Points on a hilly landscape, in no order, each with its height.
From any point a ball rolls to the lowest of the 2 points nearest to it. It stops when none of these is lower. Distance is the straight distance between rows; heights are no part of it.
k_119 h=203: [135 102 158 113  92  92 193 173 139 116  97 124 158 170 114 131  86 135
  73 109 103 144 131 193 134 169 115 146]
k_63 h=367: [172 115 111 123 151 147 103 125 128 110 138 172 120  86 127 136 148 112
 113 231 105 128 126 140  87 140 164  82]
k_125 h=544: [ 91 113 131 116 119  94 135 139 114 136 109 116 171 134 168 139 112 106
 153  71 134 112 120 115 134  85  93 127]
k_834 h=282: [100 159  57 162 171 169 120 112 138 153 131 145  73 117 218 105 140 107
 158 180  94 145 141 156  77 111 131  71]
k_455 h=413: [151 138 143 126 108 160 113  85 163 100 132 129 150 138  40  94 138 181
 101 104 181 130 155 140 134 161 124 157]
k_936 h=240: [114 156  97 180 194 143 136 140 104 164 104 137  73 106 193 117 140 109
 149 147 113 146 141 166  82 176 130 107]
k_919 h=354: [147 118 140 113  60 133 143  93 122 131 142  94 109 163  66 100 133 126
  96 107 142 110 137 109 134 189 144 151]
k_974 h=581: [ 77 168 115 173 110 127 120 117 173 178 105 142 165 132 146 114  86 126
 147 100 152 158 194 139 109 147  76 161]
k_407 h=391: [177 106 158 144 129 143  96 104 130 130 176 142 126 128 130 124 136 110
 126 184 143 103 179 123 118 148 160 160]
k_617 h=336: [174  72  85 121 136 195  83  99 146  71 153 125  87  93 150  99 140 156
 144 220 130 120 106 128 118  75 156 155]
k_872 h=223: [ 64 116  98 153  81 135  66 130 179 117 140 101 121  78 151 107 110 102
 201 158  88 115 121  80 121  66 124 140]
k_418 h=122: [181 123 130 130 158 101 165 189 147 130 107 156 118  91 100 128 116 108
  92 152 130 151 120 134 116 187 123  79]
k_673 h=359: [144 100 134 159 186 130 128 169 103  89 119 127 121  88 166  91 160 118
 131 145 142 125  87 147  86 153 134  89]
k_537 h=647: [150 152 155 149 186 123 142 137 149 108 128 158 206 178 179 126 139 124
 119 103 158 146 156 170 105 103 112 117]
k_880 h=293: [119  68  98 150 152 175  85 101 137  91 150  97 103 104 171  96 121 125
 171 194 110 114 114 133 103  98 141 147]
k_877 h=404: [105 157 138 118 202 105 125 132 125 112 155 159 120 131 106 172 148 146
  83 123 142 121 160 103 118 107 141 107]
k_694 h=294: [139 131 122 115 106  95 149 135 134 145 152 143 146 156 122 165  60  89
 105 143  96 116 161 108 144 165 131 152]
k_37 h=535: [110 114 154 138 108  80 146 140 165 142 106 148 168 150 124 120  81 114
 104 102 136  75 169 165 127 101  69 152]
k_991 h=197: [102 120 117 132  71 123  72 125 159 139 153 133 116  81 103 127 106  96
 170 176 110  99 144  72 144  94  97 148]
k_972 h=196: [168 148 119 101 159  92 153 185 149  98 130 166 156 114 152 136 100  89
  64 166 121 144 148 133 105 158 150  66]
k_992 h=481: [ 96 144 112 146 182 155  79  99 138 114 169 110  62  95 102 128 158 161
 165 136 147 107 139  93 146  93 127 158]
k_105 h=686: [191 158 112 141 133 157 120  98 131 174 124 124 122 169  78 130 121 147
 172 112 125 146 125 150 177 165 100 140]
k_774 h=493: [107 133 157 139 123 138 132 102 156 110  96 143 187 143  86 127 119 174
 100  95 149 156 159 147 119 144 120 162]
k_359 h=239: [163 123 131 132 191 151 107 130 131 161 109 109 103 117 127 123 122 127
 148 138 122 116 137 177 116 167  95 131]
k_932 h=317: [ 90 126 132  60  98  59 181 184 101 160 113  67 157 122 140 165  78 149
 103  70 126 191 126 153 164 127 149 173]
k_55 h=260: [100 120 122 145  88 137  88  87 143 107 182 166 152 106 140 139 138 125
 135 202 116 132 141  85  97  45 126 122]
k_170 h=527: [ 67 184 114 153 183 118 110 141 126 129 115 124  63 121 115 166 155 160
 150 107 130 105 147 104 163 111 144 145]
k_25 h=187: [ 87 101 129  59 137 100 152 153  84 131 134 109 113 112 117 179 119 117
 118 132  84 130 101 119 113 135 149  87]
k_291 h=263: [126 112 177  86  79 107 151 146 124 166 159 106 126 124  29 133 138 159
 128  77 167 123 136 131 143 138  84 166]
k_126 h=502: [ 66 153 107 135 133  95 111 140 117 124 114  99 141 136 166 155 125  93
 180  96 120 133 126  81 139  70 137 114]
k_3 h=590: [116 115 153 132 151 114 131 122 143  97 140 136 187 154 185 115 125 114
 138 107 155 108 118 132 116  87 102  96]
k_254 h=175: [169 110 145 111 118 118 183 184 113 135 112 118 111 133  76 133 136 142
  95 116 120 170  91 143 134 209 119 125]
k_432 h=517: [ 65 144 153 166 139 108  90 132 142 116 159 107 163  90 152 107 107 121
 157 139 154 110 164 113 111 128 105 110]
k_792 h=278: [114 106 133  83 128 103 106 119 151 137 145 152 141 101  79 175  95 126
 123 164 110  99 159 120 114  98 100 108]
k_394 h=304: [ 82 117 128 149 183 134 105 131 100 103 110  87 108  94 183 123 148 132
 150 134 123 108 104 134 110 131 145  82]
k_295 h=582: [124 118 142 161 164 146 134 125  92 119  99 148 132 175 132 114 178 158
 123  71 142 157 100 123 123 113 134 173]
k_719 h=572: [ 53 185 143 148 137 102 135 143  77 160 112 107  91  92  98 144 174 195
 150  79 152 129 130 118 156 114 143 169]
k_971 h=368: [176  89  94 122 106 165  84  99 134  53 151 138 119  85 155 101 164 143
  90 211 132 112 120 128 101  79 184 102]
k_572 h=499: [112 126 125 163  88 118  94 112 163 146  90 100 140 127 113  91 105 119
 163  83 139 109 143 103 163 125  85 186]
k_389 h=532: [104 143 122 143  99 141 137  96 114  95 114 136 152 191 121 106 161 133
 110  67 137 171 110  69 128 127 152 156]
k_875 h=358: [181  98 118 148 114 151 111 124 142 147 100 117  99 167 152 107 125  78
 176 115 104 102 100 100 160 120 114 180]
k_937 h=222: [ 90 161  98 142 107 133 107 104 169 112 171 175 168 118 185 150 113 120
 153 167 126 139 129  79 129  13  97 110]
k_385 h=253: [ 80 121 151  73 124  75 157 166  85 137 136  74 129 120 135 165 109 133
 107  71 124 148 122 109 150 138 158 121]
k_19 h=233: [145 122 116 119  99 130  86  89 158 147 148 152 122  93 125 157  86 113
 123 206 103  85 163 110 140 101 132 124]
k_641 h=339: [176  97 111 120  98 125 109 123 129 153 115  97  88 141 105 123 113  76
 197 127  94  73  99 133 178 138 104 132]
k_825 h=411: [135 128 131 152  91 143 103  84 144  90 144  93 116 145 117  75 133 140
  92 115 168 118 147  73 131 165 164 150]
k_172 h=578: [ 83 127 153 138 151 115 119 135 152 154 130 103 168 107 172 122 104 128
 132 106 152 118 186 191  85 142 102  95]
k_773 h=337: [137 114 157 159 100 105 125 101 135 140 149 134 152 143 141 116  93  91
 118 157 119  91 166 109 132 158 144 153]
k_953 h=397: [170  96 114 128 138 124 154 159 114 111 124 173 136 149 170 115 131  76
 106 132 109 121  77  92 116 133 121 103]
k_95 h=261: [186 147 101 116 108 115 151 153 137  99 128 188 173 102 185 134  96  83
  83 205 119 128 122 127 103 112 141  40]
k_449 h=472: [ 97 173 105 139 163 123 121 112 119 119 156 147  97 142 136 155 144 125
 103 118 129 137 154  58 148 113 154 135]
k_235 h=361: [158  83 120  96 111 117 141 126 135 105 148 173 153 161 147 140 115 100
  82 153 109  92 116 106 111  80 129  94]
k_94 h=624: [160  99 159 154 183 143 122 136 130  96 106 151 160 155 145 108 171 150
  98  90 160 137 138 144 108 121 118 143]
k_706 h=415: [116 127 116 192 116 156  90 103 174 118 150 102 129 116 212  77  91 106
 173 147 141 121 150 110 128 113 125 166]
k_832 h=676: [135 155 118 101 116 144 136 117 104 143  51  93 118 145  82 142 145 175
 148  49 125 173  83 138 169 154 148 140]
k_323 h=335: [ 78 147 125 101 177  92 140 150 125 147 139 156 130 121 113 192 109 139
 125 118 118 130 160 120 119  95 105 130]
k_557 h=469: [104 144 138 166  82 137 118  93 136  87 170 127 163 154 141  73 144 138
  96  97 183 139 143  60 124 116 142 150]
k_544 h=312: [159 122 117 120 112 144 116 112 133 122 154 181 133 143 177 171 110 100
  99 154 115 118 133  67 156  50 141 136]
k_633 h=459: [105 127 136 187  96 121  94 102 176 101 159 122 153  99 179  70  87  98
 142 164 160  67 160 118 128  97 111 133]
k_174 h=292: [136  99 123 128 122 119 136 137 144 147 117 138 150 104 172 104 101  73
 136 182 100  91 150 209  62 154 122  61]
k_924 h=191: [107 147 123 164 181 151 125 124 106 176  89  97  96 122 150 125 132 143
 167 115 111 136 138 160 126 173 128 143]
k_690 h=418: [172 116 114 136 199 165  80 112 138  95 152 119  95 120 109 105 149 158
 149 146 176 110 145 140 137 108 121 160]
k_815 h=611: [ 41 178 156 113 117  93 182 149  77 170 104 120 139 118 126 151 152 204
 113  73 137 178 118 147 155 105 174 174]
k_688 h=678: [ 71 181 145 119 163  97 194 178  59  99 136 133 110 147 164 150 174 169
  93  91 138 133 105 146 130 142 162  92]
k_276 h=569: [121 149 152 132 169 136 150 137 149 113  90 137 161 140 112 134 138 179
  86 102 134 190 144 195 106 166 148 130]
k_951 h=463: [127 132 150 129  73 102 121 112 143 159  84  88 134 130  66 114 103 136
 169  75 132 101 132 155 174 150  88 175]
k_916 h=739: [187 136 136 132  92 164 143 103 153 114  95 154 139 148  61 100 109 149
 116 152 115 141 123 195 132 220 144 143]
k_716 h=220: [110 117 167  88 118 102 138 155 101 180 141 124 124 116  72 170 132 141
 161  87 131 140 140 118 145 120  96 181]
k_39 h=311: [199 110 100 126  87 134  98 120 141  72 112 169 173  83 169 103 142 116
  83 213 114 113 119 152  99  85 164  53]
k_305 h=173: [147 184 146 136 106 123 131  92 165 110 185 170 194 141 208 135 116 104
 141 169 169 118 143  97 144  61 102 108]
k_533 h=405: [116 149 132 118  41 118 116 107 125 137 110  89 124 148  59 123 130 118
 138  81 137 138 142  72 159 161 148 164]
k_909 h=256: [ 72  84 116 136 133 140  81 102 134 105 128  83 109 103 156 117 126 111
 180 147 101 108  98 112 120  99 134 107]
k_133 h=381: [144 107 114 174 115 156  99 119 164 116 128 111 116 147 191  95 115 101
 146 113 116 117 115  76 157 102 145 173]
k_731 h=218: [166 101 129  99 161 132 149 174  94 131 126 128  81 111  84 123 174 128
 124 113 125 128  74 123 124 166 119  99]
k_818 h=245: [160 168 135 147 143 127 132 109 133 128 158 185 176 156 192 152 105 112
  91 144 157 145 165  96 141  89 140 138]
k_941 h=257: [175 124  97 108 159 151 127 142  95 114 135 144  60  82  74 129 186 131
 147 165 119 112  61 120 115 140 130  60]
k_415 h=621: [143 139 136 132 154 161 151 137 141 136  49 135 128 111 103 110 133 184
 117 107 123 191 100 210 114 204 127 120]
k_800 h=540: [127 167 105 176 136 154 101  87 173 149  86 126 132 143 132 112 104 143
 140 101 128 153 158 120 148 139 112 171]
k_218 h=453: [ 99 152 111 118 149  98 145 162  68 133  91  98  96 157 162 170 154 100
 157  81 105 145 103  89 148 114 167 133]
k_220 h=344: [214 116 139 112 144 158 106 110 149 108 155 136 123 149  72  97 152 160
  97 118 185 104 141 138 145 130 118 145]
k_492 h=414: [152 112 154 142 161 136 128 143 101 131 166 137 102 117 121 126 146 102
 114 185 119 140 128 115  96 185 169 115]
k_528 h=646: [135 138 119 112 118 155 168 137 102 171  32 131 116 120 111 127 138 163
 141  88 105 191  65 184 137 191 128 149]
k_961 h=715: [124 156 139  78  97 162 158 106  92 149 121  80 102 143  41 131 160 196
 120  65 156 172 101 156 158 161 138 126]
k_737 h=644: [ 71 159 145 100 140  88 207 182  62 158 126 114 110 136 147 148 169 189
  75  81 133 152  99 158 156 126 187 138]
k_40 h=305: [157 122 162  79  64 138 173 126 124 154 182  84 109 166  28 127 142 143
 102  89 155 126 130 161 135 169 100 138]
k_494 h=666: [181 157  97 144 140 145 136 138 121 151  66 135 115 144 105 121 121 125
 142 115 100 168  97 129 148 185 118 141]
k_990 h=303: [ 86  97 121  88 134 144 139 114  71 127 165 117  75 119 105 146 197 131
 110 131 120 112 102 106  87  98 151 104]
k_496 h=238: [113  96 133 100 138 110 135 149 113 126 121 129 154 117 151 146 116 106
 120 165  99 115 107 148  95 148 132  53]
k_468 h=325: [124 193  86 144 146 175 119  78 160 130 154 156 127 119 240 131 121 120
 146 187 117 141 149 147 108  61 127  64]
k_912 h=421: [153 104 115 127 133 111 163 172  81 135  85 124 126 156 157 141 141  83
 138  96  98 147  76 106 130 134 123 132]
k_669 h=158: [ 68 104 160  85  74  79 146 159  91 139 162 125 145 116  96 152 132  98
 131  86 151 123 132  85 113  93 113 154]
k_284 h=259: [171 115 124 115 107  82 186 172 144 124 126 144 149 163 143 131  66  74
  85 147  93 117 136 155 130 179 119 125]
k_651 h=298: [ 92 123  97 160 145 152  96  82 135 120 141 165 135 114 135 145 158 156
 147 197  89 138 131 130  86  36 127 132]
k_137 h=497: [124 111 140 111 114 107 138 137 158 175 105 110 134 135  88 144  78 112
 140 102 119  90 157 164 140 147  81 155]
k_272 h=231: [ 56 117 155 114 118 115 128 131  90 115 175 101 131 121 124 135 163 115
 123  97 157 118 127  77 100 103 133 109]
k_87 h=265: [111  97 163  68  60  90 197 158 136 137 115  80 140 148  97 153 102 163
  83  88 122 168 120 174 171 155 126 159]
k_920 h=297: [133 102  86 112 154 154 106 109 101  93 147 137  64 108 105 137 185 138
 125 173  98 117  87  91 107  97 157  97]
k_618 h=281: [219 109 121 131 162 154 105 129 148 146 129 144 101 122 109 106 123 111
 145 162 136  85 116 166 142 142 104 106]
k_661 h=709: [170 163 133 119  89 168 138 110 115 148 116 128 137 168  43 141 113 159
 157 106 117 168  98 182 169 200 126 125]
k_938 h=314: [203  97 141 109 118 132 125 135 122 151 142 116 107 140  79 117 116 115
 157 118 125  73  97 176 169 162  90  97]

Where does a ball stop that starts at each point below?
k_661 => k_220
k_218 => k_305
k_832 => k_220
k_172 => k_924

Call two points neighbours if one is among the 2 nearest of the other. Go from one point of each pair to the other, from neighbour to neighbour, staying as low as possible. Name the highest point that can't be avoided.
k_919, k_305 => k_125
k_220, k_418 => k_170
k_919, k_991 => k_971
k_924, k_305 => k_468
k_418, k_669 => k_990
k_25, k_119 => k_932
